Each row is a point on a landscape with many valleys, with its height.
A ball rolls from a point to the lowest of its 2 nearest points, and stops where none of them is lower. Distance is the straight distance between rows; heights are no part of it.
k797 h=40.6: [ 75 113 132 181 135 126 137 122 125 121 117 139 149 112 196 148 126 205
 157 186 114 156 159 116  59 127 167 147 149 121 156 166  65 111]
k212 h=35.4: [ 74 148 103 180 120 190 127  81 145 120  99 143 143 112 185 127 117 150
 158  91 103 156 104 117 145  98 144 153 127 161 140 185 135 119]
k679 h=54.1: [ 81 155 120 131  81 122  88 131 124 134 191 102 121 109 115 115 112 111
 120 134 218 128 112 120 154 166 102 140 111 153 130 116 148 101]
k40 h=24.2: [117 164 175 101 126  93 133 154 129 167 101 176 111 143 103 103 150 134
  97 166 145 180 162 171 158 178 103 131 122 125 124 147 121 143]
k673 h=78.0: [166  53  84 147 116 176 115 103  87  88 167 195 156 136 160 103 135 107
 142  73 128 128  48 129 126  77 134 117 142 125 133 158 171 106]
k24 h=21.2: [ 80 123 164 125 117 145 115 142 133 153 115  90 134  93  90 117 141 169
  84 215 144 154  88 164 194 147 103 121 103 106 112 166 132 133]
k658 h=50.7: [128 105 115 155 108 162 109 130  84 102 129 160 115  80 171 136 148 126
 147 120  70 126  83  72  54 132 191 154 119  89 140 174 127 127]
k243 h=54.0: [ 85 138 145 174 127 147 133 118  93 111 101 146 115 133 173 146 135 143
 136 159  82 166 148 116  85 148 134 120 129 153 128 153 108  98]
k389 h=46.1: [182 115 141 105  76  87 107 129  73 107 146 168 121 147 132  99 112  96
 175 170 130 101  92 124 127 139 109 109 119  85  85  53 111  93]
k343 h=41.0: [130  59  91 155 137 133 156 119 143 145 162  37 165 116 155 136 138 162
 131 192 120  68 112 109  91 113 101  98 184 158 149 106 105 101]
k819 h=57.6: [159 150  98 116 138 130 146 156 143 155 130 139 103 122 165 105 156 149
 161 177 106  91 181 106  69 138 122 133 177 137 150 109  90  63]
k990 h=54.8: [188 176 114  90 146  85 138  99 160  86 157 104 138 146 130 141 103  90
 170 103 135  86 145 114 133 108 153  92 114 116 110  59 105 120]
k292 h=51.2: [111 117 109 165 148 150 130 114 147 128  93 200 152 117 179 119 147 167
 158 122  80 153 119 132  91 100 197 164 129  93 159 168 119 153]
k38 h=62.4: [112 177 175  92 107 104 102 121 121 159 120 170 112 167  89 115  97  79
 128  89 194 152 152 132 167 182 137 155 104 145 101 112 135 142]
k605 h=48.7: [ 90 136 133 181 138 134 142 120 121 134  78 156 119 119 186 121 147 193
 154 194  56 187 160 132  95 135 143 120 147 149 142 172  82 109]
k952 h=63.6: [ 75 164 113 165 103 134 120  93 159 129 108  37 113 135 141 122 109 169
 135 173 111 172 121 142 198 139  79  83 102 170 111 118 136  89]
k340 h=19.2: [138 168 175  97 159  87 135 140 137 131 124 150 116 137  65 115 142 158
  89 158 153 184 169 175 186 165 122 118 118 101 130 152 107 153]
k948 h=49.6: [ 94  82 149 120 124 116  91 178 125 151 164 142 136 114  86 162 134 135
  68 147 228 133 123 173 133 154 126 149 136  99 139 137 140 158]
k34 h=37.7: [126 160 145 129  97  96 108 104  99 109 116 175 102 194 123 118  94  94
 151 133 142 174 161 139 140 172  96  79 102 143  77  94 132  96]
k266 h=33.5: [147  74 107 137 135 163 126 161  98 139 161 208 147 154 118 122 162  97
  97  70 176 149 117 162 124  90 131 142 157 138 157 145 175 139]
k659 h=34.3: [226 173  90  79 139 154 153 144 121 111 160 134  91 140  83  91 163  85
 102  88 137 148 161 115 169 113  59 106 118 151 157 137 179 101]
k977 h=47.8: [160 117  55 132 134 135 152  80 171 113 179  48 156 126 149 121 150 136
 125 143 109  81 117 116 115  80  96 101 160 166 174  99 150 104]
k529 h=25.7: [ 80 110 140 145  92 150 105 137 138 138 123  69 141  66 128 118 137 179
 101 237 135 145  74 160 165 138 117 119 112  90 132 176 135 120]
k421 h=58.8: [166  91  87 148 152 128 155 158 154 149 147 147 131 120 159 137 154 158
 158 158 130  92 181 118  58 105 163 143 188 121 179 116  98  95]
k568 h=16.5: [123 136 125 136 104 104 110  97  94  65 148 135 128 150 105 139  98  92
 132 123 118 175  99 115 167 143  96  43  80 136  76 132 155 105]
k76 h=28.9: [127 137 107 124 167 130 136  82 187 122 115 125 159 165 122 143 103  98
 140  35 134 125 148 142 146  75 162 160 134 144 153 133 141 188]
k51 h=28.4: [156 128 171 102 148 118 153 130 116 110  96 151 107 139  54 118 149 125
  58 135  82 202 144 145 190 152  88  90  90 114 111 177 159 154]
k687 h=71.6: [161  86 118 112 134 117 120 184  59  86 175 173 101 103  89 152 169 131
  82 134 126 170 143 140 104 128 118 105 121  81 127 169 151 139]
k590 h=45.9: [ 82 102 159 138 141 127 106 141 136 151 110 172 160 126 102 185 106 126
  86  69 189 157 143 158 116 117 171 190 134 127 156 143 138 190]
k263 h=28.7: [134  91 116 115 166  65 146 128 141 129 177  76 149 133 122 157  70 125
 145 109 170  54 149 126  95  85 144 112 157 135 114  69  86 137]
k676 h=46.0: [ 65 129 180 138 120 153 143 131 160 179  43 123 157 114 130 168 110 154
  86 118  99 147 110 132 124 145 126 181 124 140 125 164 130 190]
k621 h=39.3: [ 92 107 106 167 107 218 132 106 125 110 106 172 132  96 193 110 154 164
 152 133  86 165  71 129 142  99 142 129 131 148 136 204 135  81]
k554 h=61.0: [190 127 128 122 166 126 161 144 157 102  71 132 118  79 137  87 176 202
 137 186  42 125 121 125 151  85 120 133 138  65 147 143  97 152]
k493 h=72.2: [106 145 100 160 128 119 163  79 188 138  94  89 159 148 177 119  93 179
 185 154 112 105 140 133 142  81 125 135 135 132 143  90  98 123]
k902 h=44.0: [ 78 110 152 126 158 115  90 122 124 127 127 157 135 131  71 193 110  99
  76  69 171 165 159 156 122 125 178 154 115 105 133 172 141 199]
k74 h=49.5: [133 103 144 121 147 111 143 215 116 181 111 128  98 100 123 113 169 155
 121 203 133  79 157 125  67 167 132 137 177 116 129 115  89 105]
k771 h=73.6: [141 172  80 134 122 128 147  58 197 126 118  80 140 154 173 129 105 156
 177 119 128 109 147 133 149  84 132 126 129 154 156 101 128 110]
k112 h=41.1: [129 101 133 135 140 145 156 133  98 121  93 111 123 116 109 178 137  87
  99  83  36 111 115 102  84 136 140 111 128 144 108 140 144 151]
k920 h=30.5: [141 107 110 137 121 181 136 140 105 153 134 201 131 163 136  97 147 110
 118 107 128 150 101 150 147 110 109 137 142 149 134 160 167 117]
k964 h=79.2: [194  84  88 129 126 128 134  96 127  84 156 121 153 140 129 104 126 102
 148 123 101  97  70 130 130  85 102  90 137 106 127  88 148 129]
k341 h=73.0: [151 136 129 119 131 133 123 154  87 110 131 204  91 119  96 114 161 130
  98 108 113 188 133 130 121 139 110 123 115  96 132 181 150 144]
k352 h=24.3: [ 95 125 117 152 125 185 112 106 112 142 140 100 148 113 107 147 126  70
  79  40 145 131  93  95 131 102 127 162 138 177 132 176 181 145]
k863 h=24.7: [124 112 129 111 164  53 147 148 134 122 147 108 135 120 122 170  74 136
 160 126 181  81 171 124  96 111 157 118 142 102 116  67  61 143]
k289 h=33.1: [130 155 114 123 140 111 105 173 128 114 177 182  95 122 122 148 134 101
 110 107 187 141 185 133 112 160 142 136 135 116 162 132 124 127]
k7 h=37.9: [204 156  96  83 142 162 149 164 107 131 151 157  90 163 113  90 170  65
 108  60 116 124 166 108 127 127  95 142 129 153 152 113 171 112]
k508 h=38.7: [142  75 150 111 112 116 114 189 104 160 139 123 118  91 131 137 134 105
 126 148 146  56 106 111  65 156 141 169 169 119 124  87 115 120]
k130 h=63.9: [ 87 169 166 120  93 121  99 130 126 167 126 136 120 140 128 131  73 115
 125  87 200 130 147 115 129 165 150 197 112 140 126 120 114 139]
k889 h=27.9: [ 95 117 105 155 127 198 110 117  93 138 145 105 135  74 137 161 151 109
  92  64 120 130 106  82 107 108 164 172 128 159 164 192 159 130]
k965 h=50.3: [150  99 117 122 114  66 110 125  79  79 189 119 126 136 126 148  91  85
 160 128 158  76 107 112  89 134 130  77 136 108  83  59 104 107]
k523 h=51.3: [ 93  42 158 151 101 142 130 156  95 163 104 143 155 102 169 152 143 163
 106 204 142 114  88 139  80 148 133 154 150 113 143 154 113 126]
k17 h=35.0: [111 136 151 128 133 115 147 109 147 126  76 104 135 167 130 154  90 102
 143  78  79 125 147 107 121 122 120 152 126 158 106 112 122 151]
k974 h=23.6: [102 122 112 138  85 158 113  85 135 132 125  97 139 134 145  88 123 134
 133 128 146 131  75 140 196 121  92 115 109 165  98 133 169 101]
k881 h=20.7: [163 145 132 120 103 130 124 104  87  80 153 133 115 147  95 107 120 108
 110 134  98 177 104 116 187 139  64  56  75 125  96 141 162  85]
k773 h=31.7: [133 130 129 120 153 117 145  70 169 105  95  98 157 201 122 144  94  85
 152  39 116 119 144 130 151  89 147 140 112 151 121 104 144 169]
k636 h=53.9: [138 126 128 139 139 144 121 135 161 154  79 185 134 101 177 101 144 150
 159 130 101 111 103 119  91 116 179 206 143  85 145 139 100 154]
k622 h=51.9: [ 74 136 144 123  90 135  89 160 115 148 167 133 121  99 105 132 127 127
 109 153 225 139 121 137 136 176 114 155 115 106 145 139 135 119]
k802 h=33.0: [123  96 111 147 155  89 177 115 147 140 135  55 152 136 140 151  82 148
 154 136 113  71 135 102  85  94 136 101 162 158 111  80  78 127]
k79 h=70.4: [111 149 107 152 102 104 148  87 149 130  93  88 130 154 189 126  86 173
 201 163  90 114 158 110 114 120 123 109 136 163 120  80  91  88]
k416 h=50.0: [158 111 107 141 124 173 150 168 113 166 138 102 110 122 133 113 176 126
 111 169 107  98 137 116  98 144  85 134 160 165 159 117 145  94]
k286 h=73.2: [147 159  97 104  99 135 120  81 173 148 108  92 114 159 156  83 113 120
 178 100 129 100 120 117 175 105 133 140 109 151 119  81 139 116]
k906 h=43.0: [144 139  91 151 117 174 124 136 112 133 135 168 109 108 170 101 163 153
 139 155 108 145 139 114  94 122 129 137 146 134 171 163 134  80]
k870 h=29.8: [171 168  92 106 159 157 146 116 127 110 168  90 103 152  79 133 157  88
  87 102 100 145 158 111 147 110  82  87 115 163 147 146 167 119]
k252 h=30.7: [ 96 109 156 143 104  69 110 107  97  89 158 149 144 170 118 160  59 115
 139 107 178 138 129 151 110 137 122 111 113 129  99  96 115 138]
k206 h=46.5: [131 111 143 118 172  85 162 208 103 183 115 143  99  99 115 134 164 137
 113 174 115  95 176 128  64 136 158 118 160 110 116 114  75 134]
k809 h=18.8: [174  94  92 117 144 159 117 124 128 112 178 134 142 127 109 120 152  87
  98  58 138 105  74 134 133  86 124 138 130 133 151 144 180 155]
k44 h=43.8: [ 48 147 162 148 122 159 134 135 139 175  95  75 132  91 113 160 122 156
  88 136 128 136 117 121 127 150 122 171 116 148 136 157 138 150]
k788 h=58.7: [168 176 103 105 161 135 135 129 180 124 103 136 119  65 154  86 165 187
 158 180  86 121 131 128 141 103 150 166 130  75 166 143  89 129]
k738 h=46.7: [161 154  94 131 104 177 136 140 122 165 158  84 112 129 163  97 167  98
 133 114 121  78 149  96 103 140 102 145 161 194 159 100 158  87]
k739 h=77.2: [182  88  84 129 132 174 131 116  97  69 151 228 135 130 122 107 141 113
 131  64 106 163  85 125 135  72 129 111 113 101 132 184 167 138]
k99 h=57.7: [ 75 137 130 170  86 139 113 111  73 116 118 139 100 114 187 132 107 141
 151 161  98 163 133  95  88 174 135 115 112 162 126 151 102  68]
k321 h=56.3: [159 185 108 114 150 141 126 131 168 144  96 166 109  99 165  73 146 146
 183 135  93 102 129 125 122 111 169 196 133  82 159 138  98 130]
k464 h=71.8: [146 188  75 106  97 162 127  71 143 137 114 130  92 168 168  71 133 114
 176  89 126 119 145 118 157  87 111 123 121 178 133 111 173  88]
k282 h=30.0: [115 147 166 120 120  74 136 115 159 125 123  99 159 153  98 138  99 145
 152 166 158 118 137 141 170 139 131 104 105 102  84  82  90 145]
k914 h=58.6: [133 168 183  93 149 114 130 111 166 123  79 129 142 137  87 118 112 120
 119 126  95 137 127 135 186 162 162 123  90 115  94 122 112 170]
k33 h=55.5: [169  62  96 125 154 125 124 200 144 150 172 123 117 105 128 138 158 130
 120 162 151  59 164 132  77 120 141 126 191 123 163 100 114 111]
k59 h=17.2: [108 111 134 140 163  54 142 164 104 130 130 152 117 110 124 162  88 149
 157 151 140  95 167 116  52 137 175  94 141  91  96  98  60 133]
k540 h=62.8: [158 134 134 126 143 112 146 140 137 105  82 141 114 102 144  91 149 188
 144 195  41 142 130 134 156 106 114 117 122  86 115 135  99 122]
k643 h=67.1: [144 165  94 120 112 137  93 119 132 112 178 176 125 121 163 111 110  88
 177  46 185  95 116  96 117 111 162 167 129 126 146 113 143 115]
k404 h=24.5: [178 140 183  80 150 111 164 153 131 122  96 121 120 126  48 103 162 161
  69 164 106 172 148 141 203 148  86  97 106 112 128 157 126 150]
k4 h=27.8: [200 109 179  63 160 114 162 169 107 118 107 122 141 133  56 116 169 139
  55 156 117 140 127 157 194 133 101 102 129 100 108 113 131 160]
k856 h=33.8: [110 110 150 142  88  89 114 104  89 100 134 189 130 195 128 142  78  92
 146 107 164 164 131 146 126 144 112  96 105 141  95 102 143 120]
k657 h=41.8: [134  98 138 127 148 113 148 152  83 124  97 124 110 101 121 179 128  97
 124 108  47 101 112  82  52 148 171 116 133 128  98 132 112 160]
k876 h=17.5: [162 139  73 104 176 116 146 129 161  95 193  62 121  98 103 166 142 111
 108 105 121  94 157 112 114 100 129  85 141 147 146 116 129 131]
k556 h=65.8: [ 57 163 142 175 121 124 132  92 169 137  75  98 128 160 162 129  80 192
 148 170 114 183 161 148 172 144 105 108 116 155 120 120 118 103]
k808 h=67.9: [ 67 162 151 163 106 118 141 101 137 140  51 105 114 149 188 123  84 189
 168 161  85 159 159 133 136 142 120 127 121 158 116 110  78 106]
k285 h=19.5: [ 99 132 114 138 189 142 185 128 167 134 115  41 135 108  95 166 156 160
 112 134  74 108 158 120 107 108 126  99 136 159 128 149 116 144]
k71 h=33.9: [100 190 124 133 181 128 160 147 161 165  94  91  97 106 121 138 176 151
 121 129  66 134 195 123  95 147 147 142 141 148 141 159 100 150]
k563 h=60.9: [ 96 184 177 107 139 107 135 110 147 171  71 146 117 177  84 131 103 104
 107  96 143 171 179 147 176 182 130 150  92 156  98 134 139 156]
k749 h=79.9: [175  94 120 108 144 107 145 125 106  83 166  82 142 119 101 131 137 117
 124 156  90  97  80 130 148 102 102  55 133 111  94  89 128 128]
k732 h=48.9: [102  40 170 156  78 171 140 137  95 186  96 113 173 115 182 164 125 145
  83 160 118 116  87 115  89 119 111 153 159 169 146 143 140 122]
k537 h=47.6: [ 60 122 164 143 163 123 139 144 162 163  75 118 151 103 128 171 128 177
 107 116 124 137 148 142  98 130 165 187 136 119 146 155  91 191]
k890 h=44.5: [ 72 121 149 134 154 108 117 167 138 155  99 125 129  76 126 170 171 164
  93 134 105 152 141 146  94 147 190 157 125  82 133 189 114 200]
k182 h=35.3: [129 130 141 135 151 109 119 117 109 102 114 176 122 156 124 160 105 101
 142  75 107 131 137 125  79 127 168 127 134 110 117 127 116 162]
k721 h=37.6: [139 140  94 137 121 148 114 172 114 121 181 166 104 101 142 133 156 127
 110 126 160 145 157 106  98 147 124 129 132 130 161 145 138 105]
k455 h=70.2: [144  84 114 137 123 122  98 139  66  74 176 174 125 117 117 156 139 116
 115 101 126 162 118 133  89 116 163 102 122  82 130 166 152 148]
k597 h=25.1: [214 116 131  53 144 117 102 142 114 100 174 103 127 138  57 119 129  57
  80  72 159  93 107 136 183 118 127 117 119 121 120  96 162 151]
k225 h=11.8: [110 139 143 122 116  94 112  98 121  65 151  98 139 143  94 165 101 107
 132 122 118 151 119 116 162 142 115  60  88 122  96 126 121 132]
k908 h=52.7: [155 127 107 114 129  84 138  96 121  79 160 114 135 161 127 145  95  89
 181 106 124  97 125 118 104 121 127  75 122 133  93  73 114 125]
k962 h=43.6: [165 173 119 111 109 175 126 145 150 183 128 100 105 146 150  84 164  81
 129  71 146  85 154 102 127 138 115 178 131 190 151  90 167 121]
k148 h=42.5: [170 159 125 111  86  83 111 115  86  91 133 169  89 168 141  96 105 109
 177 155 114 138 143 123 133 150 103  79 115 118  85  75 104  74]
k436 h=35.6: [175  66 126 105 129 145 106 176 108 141 139 229 134 135 100 110 148  95
  91  65 162 116  95 169 135 110 136 154 136 106 139 137 176 161]
k581 h=41.5: [100  93 178  93 154  75 109 136 125 136 109 164 153 166  65 184  73  93
  90  75 185 142 154 172 126 148 159 144 121 110 109 119 124 189]
k235 h=39.6: [136  88 172  90 157  87 110 182 116 134 121 172 133 139  72 170 117  98
  91 117 173 127 139 184 121 147 155 136 124  99 106 112 130 186]
k847 h=70.3: [159 172  74 121  98 152 124  79 130 144 138 153 106 180 182  99 137  91
 180  62 142 118 164  90 123 101 129 138 136 206 144  89 161  92]
k647 h=49.8: [172 119  72 128 139 123 154  88 184 143 168  62 163 147 140 104 150 139
 119 134 159  98 126 151 146  73  85 107 152 153 159  95 160 115]
k81 h=27.7: [ 91 166 126 150 173 140 173 141 148 149 103  66 113  96 126 147 148 172
 127 138  61 110 162  92  68 144 157 132 141 148 132 147  92 138]
k50 h=38.8: [137 120 135 136 155 102 132 153 100 109 116 163 112 111 134 152 132 111
 132  94  76 119 134 104  58 139 183 132 134 110 118 130  98 151]
k371 h=36.9: [127  87 110 158 146 114 175 124 131 137 120  61 144 145 135 146 124 156
 144 176  90  88 129 121  99 115 105  83 158 162 110 102 109 113]
k823 h=58.3: [153 215 120  93 109 120 118  80 155 122 145 128  98 137 115  81 117 150
 140 161 158 147 142 137 231 134 106 105 102 117 116 117 137  78]
k133 h=25.0: [ 86 105 126 159 128  75 109 126 107  75 179 153 140 140 122 185  89 136
 143 135 159 145 153 121  79 130 142  81 122 114 119 128 101 123]
k241 h=59.8: [ 90 161 190 118 135  99 127  87 176 139  60 105 145 171  84 146  83 118
 116 102 137 154 141 143 199 175 144 150  82 144  95 131 132 174]
k11 h=30.9: [114 133 161 120 110  89 103 136 131 136 104 179 144 110 143 111 110 131
 167 145 169 111 112 136 109 154 166 167 120  63 117  99  90 139]
k842 h=38.5: [ 92 193 130 120 109 159 124 108 172 179 101  75 115 127 106 105 134 146
 120 135 144 140 135 133 185 161 112 150 102 156 135 134 132 132]
k497 h=64.4: [ 73 147 137 153  99 132  89 103  94  65 151 100 117  84 119 159 111 130
 130 152 101 170  96  99 123 160 140  91  69  98 104 166 122 115]
k500 h=41.7: [ 77 141 143 148 110 157 123 119 132 166 120  65 141 111 110 134 120 128
  93 119 142 117 112 123 144 146  95 144 110 169 146 154 155 132]
k84 h=55.9: [131 134 167 106 110 125 122 119 161 161  67 137 153 125 137 104 109 121
 151 115 131 107  83 132 170 134 163 183 111  98 104 112 122 163]
k401 h=31.6: [ 73  83 131 155 112 125 121 133 120 128 163  50 153  73 134 139 139 179
 107 232 164 119  93 149 125 136 102 106 139 105 137 139 107 101]
k118 h=37.8: [149  83 164  87 129 117  92 161  98 146 128 186 130 124  95 165 132  74
  76  76 171 123 106 162 123 143 160 156 133 105 123 127 159 186]
k160 h=35.1: [141 130 168  95 110 113  99 167 123 151 118 151 108  88 142 109 124 108
 153 137 154  66 110 107  89 177 156 193 139  83 119  80 102 130]
k655 h=44.6: [112  99 142 138  84 127 129 149 117 169 152  57 135  95 168 113 124 137
 119 156 136  63 103  77  82 141 106 193 157 178 143 105 122  98]
k476 h=56.1: [121 173 118 113  84 122  90 106 128 129 171 120 106 127 111 105 120 114
 145 144 167 134 109 135 180 160  98 118 105 125 124 112 141  91]
k675 h=75.5: [127 153 114 111 102 167 106 117  98  90 135 230 110 151  99  86 126 127
 130  91 167 206 120 141 187 127 100 126 114 138  93 214 164 112]
k904 h=34.4: [110 158 138 135 109 147 133 121 135 170  84 104 101 160 147  93 127 147
 140 150 123 137 150 146 158 148 100 131 121 156 137 113 131 102]
k3 h=53.6: [178 128 135 117 155 102 159 179 111 171 116 134 108 121 149  97 157 128
 152 213 107  71 174 110  74 150 120 122 181 130  98  92  80  61]
k185 h=47.9: [ 89  87 152 129 130 126 100 185 130 169 129 169 142 128 104 164 142 135
  71 112 207 143 146 183 118 138 154 176 146 121 160 149 137 176]
k861 h=67.8: [177 118 137  92 143 122 139 138 136 135 121 163 121 181 128 116 131  78
 146  74 128 111 156 151 129 118 135 144 133 126 137  80 134 149]
k886 h=24.8: [134 141  96 136 164 143 140 115 131 112 158  70 125 134 102 163 144 103
  95 108 118 123 164 110 114 127  91  97 139 177 159 134 162 118]
k991 h=20.2: [ 93 112 128 151  76 157 119 103 147 171  98  75 138 139 145  74 124 152
 108 170 156 140  75 165 228 117  68 119 121 169 102 126 170 110]
k259 h=68.4: [143 125 120 143 127 107 112 130  78  58 147 185 106 126 142 138 121 116
 139 133 104 170 123 122 102 135 136  79 106  90 108 158 119 119]
k102 h=16.0: [107 132 144 123  93 168 115 131 163 180  90  79 123 126 110  83 142 161
 106 199 149 146  86 168 233 138  86 126 117 128 107 139 150 113]
k329 h=31.8: [ 87 142 115 156 123 190 119 113 120 133 104 128 129  91 152 133 140 130
 132  96  89 130 102  92 111 125 150 164 125 150 150 181 140 124]
k296 h=32.6: [100 138 130 153 127 101 131 149 141 137 124 139 126 107 161 125 125 179
 164 188 140 132 154 124  85 144 149 142 148 108 135 132  83 109]
k485 h=42.0: [129  92 137 135 103 138  97 174 120 148 167  57 125  73 152 133 127 117
 113 135 158  47  91  86  81 150 126 173 162 146 146  94 117 101]
k627 h=46.8: [115  74 145 158 101 161 143 149 124 197 123  59 157 121 174 123 120 152
 103 147 130  88 109 101  90 127  99 185 163 182 156 116 122 113]
k510 h=61.4: [ 85 170 110 158  90 137  95  98 109  82 120 132  88  90 174 120 106 144
 152 159  87 162 105 104 131 169 138 104 101 119 127 157 111  81]
k380 h=30.2: [108 143 158 130 114 128 150 146 120 180  93 130 109 169 130 118 138 135
 120 169 134 158 170 160 138 162  83 142 144 160 123 105 125 118]
k984 h=38.0: [116 122 128 135 163 126 154 110 117 123 104  91 122 156 103 179 105  85
 120  55  79 105 167  95 100 118 134 125 131 173 113 110 122 156]
k268 h=76.4: [134 126  92 117 112 177 116 112  97  74 149 210 129 139 119 110 133 122
 129  70 134 191 109 134 164  90 122 106 119 137 111 203 168 120]
k381 h=52.5: [175  98 128 122 139 144 140 203 112 158 139 122 111  97 124 110 181 147
 102 183 124  84 149 133  75 138 117 149 177 118 146 120 124  87]
k833 h=27.0: [125 121 114 153  97 164 127  96 123 133 123 149 132 165 139 102 120 117
 144 116 111 154  99 138 171 115 104 105 118 143 109 141 162 106]
k801 h=40.9: [184 174 110  90 124 149 148 133 138 156 118 112  96 176 132  96 163  51
 126  60 132 115 167 114 139 128 109 149 127 186 134  96 162 129]
k290 h=21.4: [104 139 132 121 167 109 137 113 191 121 120 133 161 143 104 141 115 166
 137 121 141 152 138 168 147 109 161 130 120  91 140 146 114 179]
k375 h=27.5: [201 110 151  62 153 122 133 163 104 107 162  84 135 120  52 123 153 103
  66 134 138 101  94 124 197 129 109 106 125  89 114 105 140 160]
k734 h=78.5: [161  38  81 157 119 146 130  83 110  86 161 148 168 142 156 117 130 118
 134 101 117 113  42 141 122  68 115  97 140 126 146 133 162 123]
k758 h=32.9: [122 130 156 111 136  73 136 117 154 127 157  73 150 163  96 142 115 138
 143 178 187 121 150 165 161 124  97  89 121 128 107  79 107 123]
k638 h=26.7: [ 88 177 114 137 126 120 112 123 137 128 162 156 130 156 119 149 118 121
 123 111 199 170 182 130 123 153 115 128 116 155 150 140 134 115]
k171 h=19.3: [ 74 146 141 152 131 133 115 155 115 151 151 112 123 141 130 167 112 115
  91  95 174 153 196 101 106 137 120 161 144 171 155 147 138 123]
k754 h=74.4: [152 165 130 115 118 131 114 136  83 118 135 234  84 146  87  80 143 119
 105  97 140 211 142 142 179 149  98 107 103 136 108 193 158 107]
k988 h=65.4: [114 150 143 128 114 125 110 134 137 147 140 160 137 138 160 118  87 112
 157  66 172 100 143 109 109 126 156 208 125 131 134  92 127 145]
k202 h=60.2: [165 204 113 110  98 119 125  76 154  97 119 102  90 155 131  91 110 154
 150 155 100 156 146 118 231 114  98  63  98 121 105  94 149  77]
k191 h=47.7: [ 88 111 117 182 132 159 139 110 159 121  98 150 154 105 188 129 145 198
 158 155  96 168 128 144  97  95 169 153 129  98 182 180 100 138]
k837 h=57.3: [147 168 171  99 158 104 129 113 170 119  79 168 147 133 117 117 115 122
 156 103  97 137 119 137 150 137 192 166 101  83 111 133 103 182]
k731 h=18.1: [ 91 126 133 152 147  93 129 107 121  63 163 103 137 131 105 190  88 123
 129 122 129 143 132 120 101 130 144  62 101 116 101 139 116 136]
k831 h=56.7: [149 162 121 105 118  70 113  64 179  94 156  76 160 136 143 125  88 119
 173 121 164  82 110 116 170 107 149 112 104 115 108  53 117 136]
k646 h=24.9: [146 125 131 121 123 148 147 124  90  97 125 130 112 139  64 120 141 104
  72 128  85 193 113 134 183 134  67  75  83 142 115 164 175 121]
k100 h=44.7: [151  88  75 150 134 147 131 115 150 132 189  73 156 108 168 123 154 138
 137 162 137  93 111 107  90  98 103 130 166 146 175 118 129  87]
k383 h=54.9: [112  98 169 113  98 144 121 137 144 201  64 134 156 110 142 124 110 134
 123 141 157  94  68 141 143 134 127 194 129 113 128 119 141 166]
k717 h=68.8: [200 139 127  81 152 129 157 119 159 120 117 144 136 169 135  94 138 101
 164 110 106  94 132 150 154  83 140 145 133 104 129  87 126 149]
k821 h=62.1: [122 175 133 138 114 145 133  91 167 126 108  43 115 148 124 112 110 154
 134 163  91 146 125 131 229 135  83  82 101 142 110 106 146 109]
k539 h=26.0: [ 88 137 134 157 154 153 131 134 109 132 127 134 119 140 111 167 149 127
  94  93 121 161 169 125 100 137 121 134 126 152 161 162 139 149]
k930 h=25.5: [126 129 123 122 183 137 137 109 192 126 103 134 159 155 103 164 114 137
 124  75 128 139 151 152 141  92 180 151 117  98 165 148 126 208]
k845 h=53.4: [ 97  84 167 128  94 179 117 152 114 181  79 143 141  77 148 125 142 150
 104 186 148 114  64 153 122 155 130 169 140  94 134 151 142 145]
k43 h=25.4: [105 137 150 135 123  71 119 142 121 104 128 145 135 110 136 145 105 145
 171 162 146 122 139 127  78 149 169 135 130  78 109 107  65 126]
k574 h=66.8: [148 134 140 119 131 124 136 116 136 150 114 176 132 200 141 131 102  80
 159  43 146 118 161 128 117 108 140 174 124 148 134  85 133 162]
k450 h=26.3: [120 137 149 122 138 102 137 126 182 150 121 110 159 123 115 115 123 165
 151 175 150 110 126 161 151 114 145 144 133  82 122 107  92 148]
k29 h=80.4: [138 103 152 118 134  95 148 126 124 114 133  61 145 131 100 144 115 117
 129 152 117  84  88 124 153 123 106  68 127 120  74  72 122 131]
k169 h=66.4: [106 128 139 145 103  96  99 120  83  46 153 149 116  96 120 149 106 117
 149 157 106 166 100 115 107 159 139  69  74  70  96 147 110 103]
k355 h=48.1: [183  89 138 105 107  92 119 151  67  95 163 156 117 148 121 123 112  72
 154 145 136  84  96 126  99 145 115  91 145  78  88  67 114 115]
k8 h=22.0: [197 102  97  87 156 135 119 138 128  82 189 108 126 127  76 124 139  80
 104  69 122 102 102 127 141  82 117  97 114 110 142 119 162 151]
k736 h=42.9: [144 106 158 106 158  73 126 196 102 132 127 152 108  79 115 148 153 129
 125 147 116 104 140 128  59 159 188 142 143  80 104 129  95 157]
k765 h=42.7: [136 124  96 162 103 191 123 107  86 102 119 181 109 112 195  85 151 147
 158 143  81 150  89 101 124 109 135 130 130 140 138 170 128  69]
k871 h=68.5: [163 135  72 128 107 165 111 107 124 121 174 176 129 141 168  97 126  87
 167  71 167 121 118 101 130 105 129 138 138 162 141 118 171  87]
k262 h=21.5: [129  97  85 139 127 171 105  89 117 108 170 110 160 107 110 121 137  70
  98  32 146 111  52 115 141  92 120 143 128 148 136 155 189 145]
k716 h=31.0: [105 112 128 155 146 127 137 103 118 105 127 164 147 168 118 156 113 110
 122  73 140 159 139 137 110 114 121 123 123 142 139 158 130 149]
k520 h=65.1: [122 137 137 138 124 152 140 149 143 128  56 125 113 101 138 102 152 165
 112 174  53 170 109 129 154 149 102 109 113 129 112 160 129 111]
k365 h=35.9: [124 107 120 136 106 134 107 126 132 138 170  71 150 104 140 112 126 152
 124 217 169  96  77 150 148 121  86 105 137 107 136 116 130  91]
k985 h=10.5: [156 127  94 109 185 134 168 128 162 107 149  64 140 101 109 166 153 139
 121 137  85  91 154 128 105  80 129  80 152 134 144 114 129 132]
k536 h=36.3: [119 104 128 136 123  93 131 117 152 153 168  81 159 136 127 109 135 155
 136 185 192 107 122 161 142 111  84 110 155 123 123  86 124 108]
k727 h=46.9: [143 138  99 151 109 165 109 125  93  92 122 201 114  70 199  84 150 155
 171 143  71 134  84  84  85 121 163 156 135  80 147 174 120  95]
k806 h=40.3: [ 95 174 155 118 166 109 129 180 142 156 105 117  96  77 106 133 177 155
  94 152 108 154 175 132 117 170 151 158 128 105 137 181 105 169]

For each start below, name the point where the ball stops.
k476 -> k102
k33 -> k171
k990 -> k225
k3 -> k171
k771 -> k102
k118 -> k102

Call two points neighbours if one is among the 2 nearest of the other. Go from one point of each pair to the other, from neighbour to neighbour, staying as low as possible. Name the highest point that can't be avoided.
k171 and k404 -> k906
k985 and k809 -> k537
k225 and k809 -> k51
k290 and k102 -> k536
k404 and k809 -> k4
k290 and k171 -> k657
